Each row is a point on a landscape with many valleys, with its height.
A ball rolls from a point to the lowest of its 2 nearest points, and stops where none of them is lower. Distance is the straight distance between rows; heights are no part of it.
(1807): [-29 -23 -36  -5  16  21  -8  25  -1   6  -1  17  18  23 -13 -33   4   2
  -2 -38  -6 -12  -6 -34 -11]  h=55.2
(1240): [ 14 -17 -30  -3   7  23  -6 -33  -4  -1 -24  18  19  -7   7   1  -4  16
   5 -34  -6 -13  12 -39  -2]  h=57.3
(1144): [ -1  -5 -20  22 -15  -9 -10  21   5 -31  31  12   2 -34  -3  37 -23  28
   7  -6 -60  14 -13 -38   0]  h=64.8
(146): [  2 -21  21 -17   2 -34  12 -40  18  18  38   8 -39 -34  15 -10 -42 -35
  20 -13  28 -33  -5   4 -10]  h=36.9
(424): [-35   2 -23   9  36  48  17   1  21 -34 -33 -13  -4 -13   4 -20 -21   6
 -16  -5 -10   2  21  13  44]  h=64.7
(296): [  7 -23  13  -1  -3  24  -1 -32  31   9  21  44 -28 -26   7 -45 -21 -46
  -9  14  37 -20  -4 -11  30]  h=53.2
(1879): [-28  23 -52  27  10 -14   8  38 -17  13 -47 -54  32  29  -3  -8  24   1
 -12 -18  18  15 -13  49   9]  h=19.5
(627): [-22   8 -36  -2 -20 -19  -4  31   4  12 -16 -27  32  66  38  26  11 -17
   8  18  28 -17  27  33 -25]  h=21.5
(902): [ 57  16   3  -5  -4   4  -4  12 -18   7  -8  17  21  12 -31  -6  41  -3
 -21  -8  10  32 -15   7  13]  h=87.4
(130): [  3 -30   6 -45 -14  41  -8   0  30  14 -24  42   3  36  -5  -5  15  10
 -14   6  44   0  18 -37  12]  h=34.4
(989): [ -8  -4   4   8  -7 -18   5 -40  -6   8  20   3 -16   7   5   1 -12  -9
  37 -14  -4 -55  16  -6 -52]  h=41.4
(1601): [ 29  15  13  14  23 -30   3   1 -29  31  -5  11 -17 -14 -14 -48  10 -33
   9  10   3  -5 -28  40   1]  h=41.5
(1646): [  0  14 -15  28 -38  -7  11  22  14   9  18  24  15  43  -3   2  34 -40
  13  20   7 -34  -4   1 -37]  h=4.7
(835): [-32 -27 -39  14   8  -3  -4   1 -21 -14 -14  -2  11  -3  -8  24 -15  35
  19 -41 -58   7 -16 -47 -19]  h=61.1
(388): [ 34 -26  -1  -6  19 -10  -5  -9 -12  30  14  37  18 -20 -23 -32 -18 -15
   7 -30  -5  -8 -30 -26  -1]  h=30.6
(1511): [ 14 -25  22 -64  23   7   7 -22  60  24  15  -2 -33  -4  27 -10 -15 -14
  -5  -3  -3   1   6  46  43]  h=11.2
(16): [ -8  -4 -28 -13  23  11  15  34  20  19  -2  -4 -11 -14   0 -21   1   4
 -24  -8 -14  18 -11  51  51]  h=48.7
(711): [-20 -20  -6  13   4  13  -6  67 -26  -4 -35  13  -8 -30 -11 -11  -3  24
 -43   5  21  18 -21  21  32]  h=83.8
(97): [ -5 -16  29   2 -32 -25 -22  47 -38  14  -4  32 -19 -12 -11  20   4  26
   0  11  26  15 -16 -20 -31]  h=29.2
(1759): [-24  -6 -25 -13 -33   1 -19  39   9  17 -24   7  13  41  25  19  25  -9
  -3   8  38   0   9  27  -3]  h=25.9
(1540): [-11  20 -22  27   5  29   4   4   2 -21 -26 -15  13  -6  -7 -12  13  -3
 -21   2  -1  12   3   1  23]  h=66.5
(1363): [ 39  20 -16 -29  11   8   5 -22  23  -1   8 -10  34  18 -16  -5   8  -2
  16 -14 -37   8   5   1   7]  h=75.1
(57): [  1   9  37 -15  54 -15  27   0  16  21  14 -32 -42 -32 -18 -40 -15   0
 -11   7   0  17  -8  51  26]  h=54.5
(143): [ 17 -28   0 -65  -9 -20  -6  21   0  21 -16  -2   3  31  -2  12  19  30
  23  -8  -5  31   2  25 -10]  h=29.7
(295): [ -3  27  -9  31  16  -2   3  -9  25  -6  19  23 -15 -17   0 -25  -7 -54
  24  26  -8 -28 -14  33   5]  h=38.6
(1470): [-30  36 -28   9   6   2   9 -16   6 -28  -6 -45   2 -17  -5  25 -22   7
  14  21 -55 -15  13  18   2]  h=45.9
(1543): [ 19 -24  12  -7  -6 -17  -2 -31 -14  28  30  36 -16 -35  -9 -22 -26 -48
   7 -26  21 -21 -28 -23 -12]  h=33.7
(125): [  6  10  29  41 -11 -20  18   4  18   6  59  25  -6 -22 -23 -25  -3 -41
  11  22 -18 -10 -18 -22  -7]  h=43.5
(1143): [ -2  -6 -23  20  -7  21 -16  27 -27  19 -49  23  20  25  22 -13  25 -12
 -34 -19  47 -34  -3   3 -26]  h=20.6
(1641): [ 25 -14 -25   2  18   3  -8  20  -8   4  33  41  23 -18 -18 -17 -11 -12
   2 -43 -37  11 -32 -28  23]  h=27.3
(1412): [ 48  -8  41 -41   6 -31  13 -29  18  18  39   2 -23 -18  13   3 -20 -28
   7  24 -15  -1  -4  51  19]  h=30.3
(882): [-36  20 -13  15  33   5   9  -6  -7 -16 -12 -32   5  -8  -9 -15  -6  28
  -6 -15  -8   2  -2  -8 -10]  h=68.3
(1946): [-30 -28 -12  17  20  10   5   8  -9  20  49  20  11   5 -19 -20  -6  -6
  14 -28 -25 -28 -16 -54 -17]  h=57.2
(1612): [ 24  34   5  28 -13 -18  10 -19  -7   1  22  -8   3 -20  -9  18   0 -28
   8  29 -29 -25  -2  20 -18]  h=31.2
(1749): [ 16  28  24 -37  13  -9  -1  12  11   1 -27 -35  20  49  35  10  23  -6
 -13  33  16  20  18  58  29]  h=58.1
(1769): [  0 -38  21 -46  30   7   4 -29  13  33  -8   9 -37  -9  -3 -51 -17   8
 -28 -37  55 -11  -6   4  17]  h=46.5
(1384): [-38 -29 -28  -6  16  -3   1 -25  -6   2 -15   5   6 -11   7   8 -16  10
  22 -41 -30 -30   1 -28 -25]  h=59.3
(1308): [-31 -21   8  13  30  19  -1  12 -11  11 -22  15 -17   1  -5 -40   7 -10
  -7   3  48 -23   2  18  -8]  h=46.7
(1938): [ 17 -17  13 -19 -27 -20 -25  27 -17  18  -9  32   1  22 -13  17  14  32
  18  -9   7  10 -10 -30 -28]  h=25.1
(798): [-12 -52 -21 -53  10  -8  -8  14  -1  43 -15  22 -12  15  -8   5  -3  27
  20 -26  12  -9 -12 -16 -24]  h=41.1
(127): [ 37  28  40 -25 -22 -10 -12  23 -10  -2  -6 -22  22  34  11  23  28  -9
 -10  38  20  25   5  43  13]  h=55.9
(1462): [-23  -7  24   5 -42 -10 -21  47 -16  -3 -19   6 -21  28  10  22  19  30
 -12  20  33  35   4  -9 -21]  h=33.5
(441): [ 58  24   0   5   7   0  -1 -36  -1  -8   2   7  30 -13 -27 -20   0   0
  22 -22 -21   7  -7  -9  16]  h=73.6
(479): [-12 -11  -3   0  11 -15  -2  25  -4  13 -11  27 -21 -16   6   1  -4  -2
   7   6  17  -1   8  29  -5]  h=49.0
(1376): [ 22  30  42  15 -18   2  11  14   8   7  37  19 -19   2 -32 -31  15 -41
   4  47   2  -7  -8   0   1]  h=46.0
(1050): [-30  -9 -24  28 -26  -9  -8  20  -6 -41   7 -10   3   5 -11  39   3  38
   4 -15 -49  35 -15 -55 -20]  h=63.0
(1181): [  6  -5   7  47  13   2  12   1  19   2  39  34 -25 -45  -3 -14 -24 -46
  -6  18  -9 -19 -29   2  16]  h=41.2
(1887): [ -4  21   4  28 -70 -14 -15  12 -31 -44 -21  -8  -9 -17  21  58   7  12
 -16  24 -10  37   3  11 -11]  h=41.6
(251): [-14  12  25 -31  17 -22   1 -16   6   9  11 -23 -17   7   5  -3   1  -3
  22  27   6  -7  17  29 -14]  h=54.7
(1409): [  3  35 -20  26 -30  10   2 -51 -11 -39 -25 -29  18   2  10  29   0   8
   0   7 -39 -27  24 -12 -23]  h=76.8
(1863): [  0 -31   4 -27   6  40  -3  10  15  21  -1  19  15  30 -37 -43  25   5
 -22  -4  40  -9   3 -33  17]  h=38.3
(105): [  2  66  11  12 -27 -12   0 -23 -28 -37   1 -60   7   6  19  33  -3 -12
   2  42 -20  -6   6  33  -4]  h=39.0
(129): [ 41   1  42 -57 -37  -5  16 -22  39  -4  21 -11  -9  16 -13  16  11  16
   1   2  -3  35  20 -19  33]  h=50.2
(1594): [-50  16 -12  11  -1  37  17  -4  38 -27  10 -25  18  40 -21  -8   9   7
  13  11   5   8  17 -59  -3]  h=82.8
(1593): [ 10 -17 -29 -27  14  40  -2  -6  -1  -9 -25  20  33   2 -13 -12   8  28
  -7 -46  -6  18  -6 -36  30]  h=55.1
(375): [-31  19  -6  -5  -4 -28  -1 -13 -10  -1   2 -46  -4  27   2  21  -4  38
  21  -1 -12  17   9 -29 -42]  h=18.7
(1967): [ -3   4 -11  17 -26  27   0  46  -2  15 -19  45  15  31  -8 -17  36 -28
 -26  20  49 -15  -3  -5 -16]  h=15.7
(1187): [-25 -39   8  34  26  32   1  -2 -11 -22   3  18   0 -62  14   7 -35  33
 -29 -10   7  10  -8 -38  32]  h=56.6
(1074): [-32   7 -65   9  19  -1   5   5   6  14 -43 -27  22  32   5   7   7   0
  18 -35 -13 -26   7  19 -35]  h=28.0
(1857): [-27 -19 -36 -11  12   1 -17  24 -30   1 -35  11  -2  -7  12   5 -15  16
  -4 -32  11  -6  -5  14 -10]  h=51.1
(275): [-17  14  19  46  14  17   2  -9   1 -47  -1 -20  -8 -59  -2  23 -19  22
  -9  21 -20  26   3 -17  28]  h=51.9
(531): [-10  14 -13  -5 -16  -1   5 -35  16 -28  31 -30 -12 -13  13  39 -24  16
  31  23 -35 -22  15  11 -13]  h=47.1
(706): [ -2  -6   4 -45  -6 -32 -20  -3  -7  11 -10 -43 -12  41   9  31   4  35
  34  -4 -16  21   0  -3 -33]  h=24.8
(83): [ 15  33 -14  -1 -20 -29  -3 -24 -15  15  -8 -27  41  58   9  21  35   4
  21   5  -7 -14   6  -7 -56]  h=27.8
(621): [ -2  18  -7  27 -18   2 -13  10 -19  18 -37 -12  36  50  -4  12  45  11
 -28   9  48  20  17 -15 -48]  h=20.9
(743): [-28   9 -21  30 -37  -9   6   5  -1 -22   0   6  16  34   0  15  24  -2
   0  -6 -26 -17   9 -36 -43]  h=50.1
(112): [ 37  -2 -13 -39 -13 -25 -20  24 -29  22 -33   6  18  14  22  22  17   6
   5 -17  -4  23  -6  46  -6]  h=33.4
(132): [ 19  -1  13  23   9  26   7 -37  12 -15   3  20 -11 -45   5 -20 -22 -20
 -14   7  33 -17   2 -22  19]  h=55.3
(551): [-40  23 -26  -8  11   4  21  10  26 -27 -12 -54 -13  -2  -3  21  -4  34
   6   9 -31  25  17  35  20]  h=48.8
(1218): [-19  13 -22 -19  27 -10   5  34   5  15 -33 -25  -9   7  19 -16  10  -6
 -22  13  12  10  -2  77  36]  h=50.6
(1870): [-28  -1  29  36   7 -20   3  23 -20 -16  25   1  -2 -14 -19  -4  -6   8
   4  -3 -19  -5 -18 -37 -28]  h=55.5
(1183): [ -2   5 -18  57  -2   8   8 -27  -8 -18  13  21  15 -28   7 -10   1 -36
  -3 -24 -42 -41  -5 -21 -14]  h=61.5
(366): [  6  39  22  25 -33 -29   3 -17 -34 -24  25 -38 -10 -15  20  34  -1   5
  13  55 -28 -16   8   9 -28]  h=35.5
(224): [-19  19 -14  11 -35  29   0  12  38 -35  10  -2  15  38 -23  -1  34  -2
 -10  32   2  37  23 -33   7]  h=84.4
(605): [-38 -19  -9  33  61  23  21  -8   0 -16 -11 -25 -11 -49  -2 -15 -37  10
 -10 -12  -3   1  -7  17  31]  h=62.9
(440): [ 49  -4  47 -12  25  -2  -6 -16 -22   9 -21  14 -13 -33 -21 -27  10  11
 -25  -6  37  25 -17   6  16]  h=41.3
(748): [  6   9 -10 -19  16  -6   5 -26   6  42  13  14   2  32  -4 -48   9 -26
  13  -9  30 -37  -5  26 -20]  h=41.8
(536): [  6  23   8  53  -9   1  24 -45  -4 -46  31   4  -1 -32 -14   0 -11 -26
  -9  -3 -57 -44  -2 -35 -19]  h=62.8
(5): [ -8 -17 -29  15 -21   6  -2 -24  21 -17  38  19  12 -14  -7  29 -29 -14
  37 -14 -46 -34  -7 -54 -12]  h=46.8
(792): [  9  46   6 -12  -8 -14  -3   7   2  -7  -6 -63  39  76  31  14  18 -21
 -15  55  12   9  24  48   7]  h=60.4
(1128): [-30  -3 -44  15   2  12  -6   0 -16  26 -53   6  22  33  19  -7  13  -5
  -4 -28  12 -44  12   9 -44]  h=24.7
(1636): [  9 -24  23 -15  12 -17   5  -6  28   0  25 -25 -26 -61   4  31 -43  41
  -4  -2   5  38 -11 -26  22]  h=32.7
(442): [-25  17 -48  20 -15  18  -5 -16   6 -25 -50 -20  38  23  12  20  17  17
  -1 -27 -10  11  23 -18 -19]  h=79.7
(662): [  1 -22 -10 -30  32   6  -3 -16   0  22  -9  21 -24   4  -7 -54  -9   1
   1  -9  33 -30  -8  18   1]  h=44.3
(815): [ 18   4  26 -19  -2  25   5 -35  36  17   2  24 -18   6  11 -38   7 -31
   1  22  58 -13   5  18  17]  h=51.0
(1701): [ 36   1  10 -10   5  18  19  -2  15   3   6  23 -23 -50  -6  -9 -11   5
 -10  -2 -14  41 -10   6  47]  h=47.0
(1290): [ 20   1  20 -22   8 -26   6 -36   9   5  18 -20 -17 -50   7  36 -28  21
  10  10 -15  16  -1  17  13]  h=27.7
(903): [  0   3  12   9  39   0   1  -8  -7 -11   8 -30  24 -12 -43 -31  -8  25
   3 -22 -11  24  -7 -30   5]  h=70.1
(1220): [  1 -23  -7 -52  17   5  -1  -6  48   5   2   4 -20  -4  26  29 -11   4
  20  -1 -27  -2  20  45  11]  h=17.5
(421): [  7 -17 -30 -36 -10 -18 -12  22   0  24   5  11  -4  23  36  33  -6 -19
  32   6 -11 -13   7  60 -11]  h=39.3
(241): [-21 -44  21   0 -11   4   2 -17  29 -25  17  -5 -15 -51  13  33 -45  22
   1  -1   9  26  -4 -62  26]  h=37.2
(1202): [  7   3 -13 -27  12 -13   1 -27   2  -7 -19 -13  -6 -19  26  25 -31   9
  20  -9 -13  -3  15  35   3]  h=22.9
(1578): [ 31  38   9  37  22  23   3 -30 -30  -3 -32  -4  39   7 -26 -23  34   0
 -15 -20   4  -6   3  -9 -14]  h=73.7
(1741): [-11 -12 -38  34  19  52   2 -31   9 -15 -13  39  13 -31  20 -31 -21 -26
  -6 -22 -10 -39  -3 -10  30]  h=57.0
(1674): [-13  19 -20   1 -39  34   5  29  48  -5  -9 -12  29  64 -10   6  40 -11
   4  18  14   8  21  -5   3]  h=85.7
(297): [ -1  -8  -6  13 -36   7  -9  47   2  17  14  62  17  34 -11 -20  24 -35
  -5  -3  16 -36  -4 -21 -14]  h=11.0
(1933): [ 22  -5 -27  45  19  22   2 -39  -1  -3 -14  45   3 -44  24 -21 -14 -40
 -15 -12 -14 -23  -6  32  20]  h=58.5
(1605): [-38  27 -34  17 -14  27   2 -39  26 -26 -17 -41  17  41  -8  14  12  20
  10  -3 -26   1  21 -47 -19]  h=81.1
(999): [-24 -24  30 -19 -20   3  -3  55  16   2 -16  22 -35  -3  15  18  15  16
 -22  31  35  21   9  13   6]  h=37.6
(557): [-29 -18 -27  11 -35  18 -18  59 -20 -21 -30  13  13   3   9  23  14  27
 -29 -12   9  36 -11 -26  14]  h=81.9
(1778): [  6   8  63   7  22 -12  16  13   8   5  30 -17 -21 -13 -45 -54  -2 -15
 -12  20  27  16 -16   5  28]  h=46.2
(1501): [ 21   0 -18 -15 -40 -24 -24  15 -17  17  10   4   1  34  23  55  17  -3
  26  11  -8   0   9  14 -25]  h=42.4
(1060): [  2   0  -4  22 -51 -19 -10   8 -21  -2  17  27  10  -9   0  31   3 -19
   9  -5 -26 -19  -4 -20 -40]  h=47.6
(1867): [ 31  22  34 -45  13 -30   9  -5  16  -4  45 -39 -10   3  23  14  -5 -27
  11  42 -40   5   9  57  24]  h=26.1
(1356): [-28  20  20  11  20   2  10 -13  33  -3  13 -41 -19   5 -18 -10 -11   0
  10  29   3  -1  11  19   2]  h=53.6
(332): [ -7  18  -2 -25  16 -19   8  18  18  -4  21 -34   9  24  26  -1  -1 -33
   7  40 -25 -11   7  82  16]  h=21.1
(308): [-22 -37 -30  -8  21  40   4 -13  23  10  15  28 -12 -11   6 -36 -30 -22
  -1 -27   4 -23  -9 -18  25]  h=55.4
(299): [-38 -47  16  34  -1 -24   3   8 -25  -5  41  14  -2   5 -24 -14  -2   3
  10 -23 -13  -9 -10 -83 -41]  h=57.1
(848): [ 16   2 -12 -21  33 -20  -4 -39  -7  18 -10 -21   4  10 -11   0  -4  26
  31 -35 -16  -8  -6   6 -35]  h=35.0
(1541): [-46 -33 -19  13  39  10  -9   4  -6  13 -27  14 -32 -51  23  -8 -46   4
  -8 -19  18 -28  11  14   6]  h=59.8
(136): [-30 -18  10  -7   5  35 -10  31   1  -5   9   2  15  31 -33 -41  16  20
 -21   5  25  20   2 -64  11]  h=42.1
(240): [  1 -30 -19 -29  21 -18 -15 -14 -31  33 -21   8  11  17 -14  -8   2  20
  12 -47  13 -23 -10 -12 -39]  h=38.4
(1367): [  3  16  27  -7 -19 -39 -11  29 -17 -23 -12 -21 -23 -11  25  59 -12  11
  10  31 -11  31   7  46  -2]  h=60.6
(1717): [ 26  -9  20 -50 -39  12   5  14  29  -7   3   6  -6  14  15  38  24   8
  -6  18 -16  30  21  12  29]  h=46.9
(1623): [ 47   1  53  -6  12 -14   7 -47 -12  11  10   3 -10 -29 -10 -28 -24  -2
   4 -17  40  14 -13 -15   8]  h=37.7
(1258): [ -5  25   8  22 -39   4 -15  -1 -10 -43  -3 -21   3  -3 -15  25  11  25
  -3  20 -13  23   6 -24 -10]  h=45.1
(1683): [ 23 -29  12  27  -3  41 -22   9 -30 -17  -7  59   5 -34   7   1 -11   0
 -25 -15  17  18 -16 -35  25]  h=19.3
(1955): [ 18 -17  45 -22 -22  -5  -1  24  24   8   5  24 -42 -25  21  10  -8  -9
 -16  31  29   6  14  36  26]  h=40.9
(962): [ 13 -16 -26  23 -12  -8  -8  20  -5 -15  -5  23  -4 -49   8  40 -22  21
  -3 -22 -42  27 -14   3   8]  h=64.0
(144): [ 11   7 -23  34 -17  10  -9  23 -27   1 -37  11  50  33  -9  -5  36   4
 -35 -17  14  11   6 -48 -30]  h=14.4
(932): [ -1  32  33  13 -18  -6   2 -31  -9 -36   2 -42 -13 -37  -3  39 -12  33
   5  20  -7  16   6 -14   3]  h=48.6
(844): [-14  35 -25  38   5 -22  10  23 -19   3 -28 -35  12  -7   8  -8   8 -23
  -4   1  -7   0  -2  55   5]  h=23.5
(566): [-19 -22  43  -6  -2  32   7  -6  15 -28  18   0   3  11 -28 -17  -2  32
 -14  -6  20  28   5 -78  30]  h=46.4
(1756): [ -4  22 -17   3 -29 -14   8  38  15  14  27  -4   5  49   6   8   7 -52
  27  35  -7 -27   9  34 -21]  h=11.1
(599): [ 27  19  24 -18   9 -20  -9  -3 -22  43 -13 -15   8  63   0  -4  37  -1
   5  28  45   2   8  14 -35]  h=17.0
(269): [ -2  -4 -15 -13  19 -15  16 -51  14  22  39  -1 -21   3   5 -44 -23 -46
  35 -20  15 -44  -4  10 -10]  h=40.2
(386): [-24 -49  19 -40  35  10  18 -27  29  18  -1 -18 -17  -5 -15 -28 -14   5
   0 -24  26 -13   9 -22  13]  h=49.2
(915): [ 11  32 -19  65  20  11  12 -13 -16   2 -10  25  16 -36 -10 -30  -7 -37
 -12 -18 -36 -20 -13  12   0]  h=60.0
(1622): [ 22 -22  32 -22  34  -9  19   1   2  17  24 -10 -16  11 -47 -81   8  -2
 -19  -1  21  14 -39  12  29]  h=48.9
(1117): [  4  17 -40 -15  31  -6  14 -25 -11  17 -28 -31  15  20  18  -1   0  -2
  28 -29   2 -28   4  42 -29]  h=31.4
(244): [ 50 -11  33 -14  18  -4  -1 -15  -6  19 -20  12 -16 -67  -4  -8 -19  15
 -41  -4  11  30 -19  25  51]  h=44.2
(1560): [-20 -19  43  54   9  30  -9   6  -9 -27  24  42 -19 -20   6  -9 -14  -5
 -28  18  23  -4   6 -38  22]  h=27.9
(1752): [ 23  34 -24  13  13  -9  15 -26   4   0  10 -11  17  11  -3 -21  14 -51
  16   8 -21 -39  -2  35  -4]  h=35.2
(1917): [  6 -38  17  -8  19  -4  -8  55 -20  16  32  19 -13 -23 -42 -36  -1   8
 -29  -6   8  15 -37 -12  25]  h=85.5
(318): [ 12  12  -1 -12  -7 -23   9  40  23   6  25  11 -15  24   9  -9   4 -46
  20  36  -1  -3  -4  72   3]  h=16.3
(1291): [ 28 -35 -15   9  -3  26 -25  26 -25 -16  11  44  20 -18 -13   0  11  12
 -19 -34 -23  20 -28 -39  28]  h=23.7
(682): [-25 -38 -19  27  30  17  -8  14   3   5  -2  28  -9 -62  22  15 -44  16
 -24  -6 -15  -6 -13  -8  10]  h=58.2
(1505): [ 23  29   3  17  26   5  17 -22  -1  10  10 -16  26   8 -47 -53  19  -8
  -3 -13 -12   5 -12 -18   0]  h=71.9
(1644): [-38 -32  16  20  28   8 -10  59 -39   4  13   8 -13 -14 -23 -33   0  10
 -39   1  18   1 -20  -6  12]  h=84.7
(1392): [  6  -5 -16  -2 -25   6 -18  25 -30   4  -9  33  32  34 -12   5  25  24
  -1 -22  -3   5  -4 -57 -21]  h=20.3
(1907): [ -8 -30  16 -27  20  -3  -2 -33  -3  15  17   7 -14 -14 -18 -14 -26  13
  17 -33  21   4  -8 -54 -12]  h=52.2
(1735): [  4   3  26  58 -11  31 -12   6 -32 -11 -13  58   9 -23   8   1   0 -13
 -33  -1   9   3  10 -24   3]  h=23.4
(1742): [ 17   2  20 -13   0  -6  -5  37 -25  22  10  20   5  14 -52 -35  28   7
 -16  -8  16  22 -31  -4   5]  h=86.4
(526): [-43  -6   0  36  26  -1  13 -11  -3 -11  -1  -2 -32 -40  10  -6 -44  -2
   6   3  -5 -16  -4  22  -2]  h=61.4
(584): [ 50  16  55 -31 -17  -8   3 -11  15   5   8 -17   0  22  -9  -5  32   2
  -5  21  13  36   6   7  22]  h=53.1
(1799): [ 27  10 -30 -35  -3 -15 -15  15 -23   3 -28  -6  24  27  53  30   5  -6
  19  -6  -8   0  21  66  11]  h=36.3
(619): [ -3   0 -21 -12 -26 -33 -15  28  -5 -17  -2  -4 -19 -21  17  60 -19  36
  12   4 -35  23 -10  22   0]  h=62.4
(1307): [ -1   1  30 -42  32 -19  26   8  34  -4  11 -45 -37 -28  11   3  -9  14
  -1  10 -27  29  -4  47  26]  h=56.5
(373): [ 47  39  10   4 -28  13 -14  -3  -9 -17  -9  18  14   7  -5  -6  29 -40
 -10  20   7   7  11  10  11]  h=88.5
(359): [-30  19  -5  42  -1 -12  16   8 -15 -15   3 -23  19  21 -34  -6  19   8
  -3  -3  -9  -1   4 -49 -45]  h=52.8
(899): [ 54  23  10  26   4 -30 -11 -22 -33  24   9  39  -9 -19   4 -13   1 -28
  12  -4   1 -21 -23  17 -28]  h=38.9
(49): [-18  15  -7 -30 -19 -12  -4 -10   7 -11   3 -41   0  65  28  39  13  10
  40  40  -6 -18  32  -3 -30]  h=37.9
(1695): [  1  -9  20 -39  -5 -27   0  14  19 -16   2 -38 -34 -19  29  43  -6  39
   3  21 -19  37  17  38  29]  h=58.6
(4): [ 37   0  20  36 -18 -19  -1 -16 -22   5  22  59 -19 -45   7   0 -14 -34
   3  -6   7 -33 -12 -13 -28]  h=36.6
(1391): [-12 -38 -19 -34  11  19  -1  25  15  23 -16  11 -17  -7   4 -30  -5  24
 -28 -10   6  14 -13  21  26]  h=46.6
(1479): [ 22  26  38  13   4   8   9 -17  12   1  13  13 -24 -11  -5 -21  -1 -33
   1  49  35   5  14  22  20]  h=48.5
(803): [ 10   0 -12 -25  -6  30  -2  12  21 -17 -13   3  22  12 -20  13   7  18
  -4 -19  -9  44   2 -18  40]  h=52.6
(1802): [  2  18 -20  16   5 -18  12 -22   3  15  14  -1   4  34   3 -22   0 -34
  36  -8 -24 -54  10   8 -44]  h=38.5
(235): [-40  43 -16  17 -15 -22   2  35  15   7  12 -31  15  46  28  16  14 -27
  14  33  15 -23  21  52 -21]  h=16.6
(60): [  4  47  -4  -2   9 -14   1 -37 -11 -19   0 -71  11   1   4  13  -5  27
  18  16 -32  -1  16  24  -2]  h=42.7
(1666): [-24 -31 -19 -30 -14  28  -7  17  20  19 -29  24  -6  23   6  14  14   1
   5   3  21 -13  30  -8  -8]  h=30.2
(992): [ 12  11  29  19  28 -19   3  23 -17  15  19   9 -33 -37 -29 -56   3 -18
 -24  18  24   9 -37  30  14]  h=43.7
(1840): [ -8   4  19 -34  35 -14  15  15   5  27  -8 -32 -18  15  -8 -31   2   3
   4   7  13   3  -3  65  10]  h=52.5
(582): [  6 -23  47 -65  11  -8   4 -11  37  28  -2 -19 -36  13  24   7   8  11
 -12  -5   4  16   8  31  19]  h=4.4
(1242): [  3  40  16  55  12 -27  15   8 -24  -4  -1 -15  -3 -16 -15  -7   5 -13
  -3  10 -10 -18  -4  29 -19]  h=27.5
(1386): [  2  20  10 -23   7  -9   9 -53   8  -7  -1 -48  10  26 -10  -1  -5  37
  27   4   9  17  28 -36 -23]  h=25.8
(1227): [ 38  -4  59 -50 -43  -4  -1  15  34  10   9  30 -26   0  24  28  17  -1
  -8  25  21  18  26  10  20]  h=43.8
(1934): [ -3   2  13  41  27  33 -10 -29  -5 -25   2   5   1 -54  -5  -1 -19   4
 -26  -7  -1  11  -6 -25  26]  h=54.4
(827): [-23 -37  38  14   7  -3 -10 -20 -24   9  23  16  -9 -20 -11  -7 -16   8
   1 -23  26 -10  -2 -84 -29]  h=54.8
(794): [ -2  34 -33   1 -34  -5  -8 -34 -12 -11   6 -27  32  57  41  41  24 -11
  26  14 -21 -36  33   5 -33]  h=33.1
(661): [ 58   3  28 -25  -2 -17   2 -51   9  23  22   2 -21 -17  12  -4 -13 -16
  28  -9  11  -1  -9  11  14]  h=34.0
(328): [ 29  36 -18  31  -5  12   2 -35 -30 -31 -39   1  38  -7  -3  10  22  -4
 -12 -11 -13  -1  11 -28 -26]  h=75.2
(1871): [-54   3  -5  -5   0  -9  20  25  37  -7   9 -43 -24   8  -1  -1  -5  -5
   9  31 -15   8  12  38  22]  h=51.2
(1443): [-21 -32 -18   1  -8   1 -13  69 -23  -3 -28  20  -3 -27  25  35  -6  20
 -34 -10  17  32  -4  20  26]  h=83.0
(689): [ 10  26  20  10 -58 -10 -16  25 -27 -17 -19  -7   3  17  31  47  16  18
  -6  47  31  21  10   7 -22]  h=37.8
(1555): [  5 -19  22 -13 -21  -8   4 -21  28 -23  38  14 -15 -30 -11  24 -39   0
   9   2  -8   0   4 -40  -1]  h=41.0
(657): [ 32 -26   3 -42  -6  23  -1  -1  39  -8  -6  18   3 -28  -2  21  -5  26
  -9 -17 -24  39  -8  -5  45]  h=49.7
(634): [  8  10 -19  13 -52 -26 -16  -2 -24 -14  -9  15  -4  -4  32  55  -1  -7
  15  18 -21 -28   1  19 -29]  h=45.2
(977): [  5 -55  -9 -55  24   0  -6  14   8  27  -1  14  -6  -3 -23 -20   0  39
 -11 -32  11   3 -25 -20  22]  h=43.9
(929): [-25   5 -45  28 -30  30  -9  13  -7 -25 -37   8  27  10  10  38   8  30
 -10 -21 -20  33   6 -24  17]  h=80.8
(776): [-26  36 -34  22 -32  -1   7 -23  -9 -39 -32 -56  32  27  28  50   7  12
   0  -2 -36  -4  15   2  -8]  h=78.2
(1814): [ -7 -32  22   6  13  36   1 -34  -6 -10  43   3  11  -7  -9 -28 -10   7
  -5 -29  12   8  -7 -81  32]  h=50.3
(751): [-12 -15  -4   1 -28  -3   4 -22  30  -8  63  -5 -16 -23  10  47 -42  -2
  24   2 -35 -28  -2 -21  -4]  h=44.1
(32): [-59 -28 -33  -1  13   6  -6  41   0   3 -33  -5   5  27   7   2   3  25
  -9 -29  15   2   6 -11  -7]  h=53.0
(38): [-10 -31 -11   7  40  40   3 -22 -21   6  16  19  11 -16  -1 -42 -14  -7
 -18 -35  17 -20   1 -60  29]  h=52.9
(47): [ 34  15 -17 -22  -1 -12  -3  -1 -14  32  -6   2  20  50  -8   2  31   0
  23  -7   7  -7  -7   5 -33]  h=22.6
(1275): [ 14  42   6  18   7   1  -5  -7 -14   9 -33 -30  19  44  -7  -2  31   4
  -6  34  45  -6  30   5 -40]  h=22.8

For each start below, name the point where the ball stops.
(1578): (144)
(743): (375)
(1778): (1683)
(1240): (1646)
(1183): (1646)
(1356): (1879)
(531): (582)
(1749): (144)
(441): (144)
(1622): (1683)
(1391): (1646)
(792): (144)
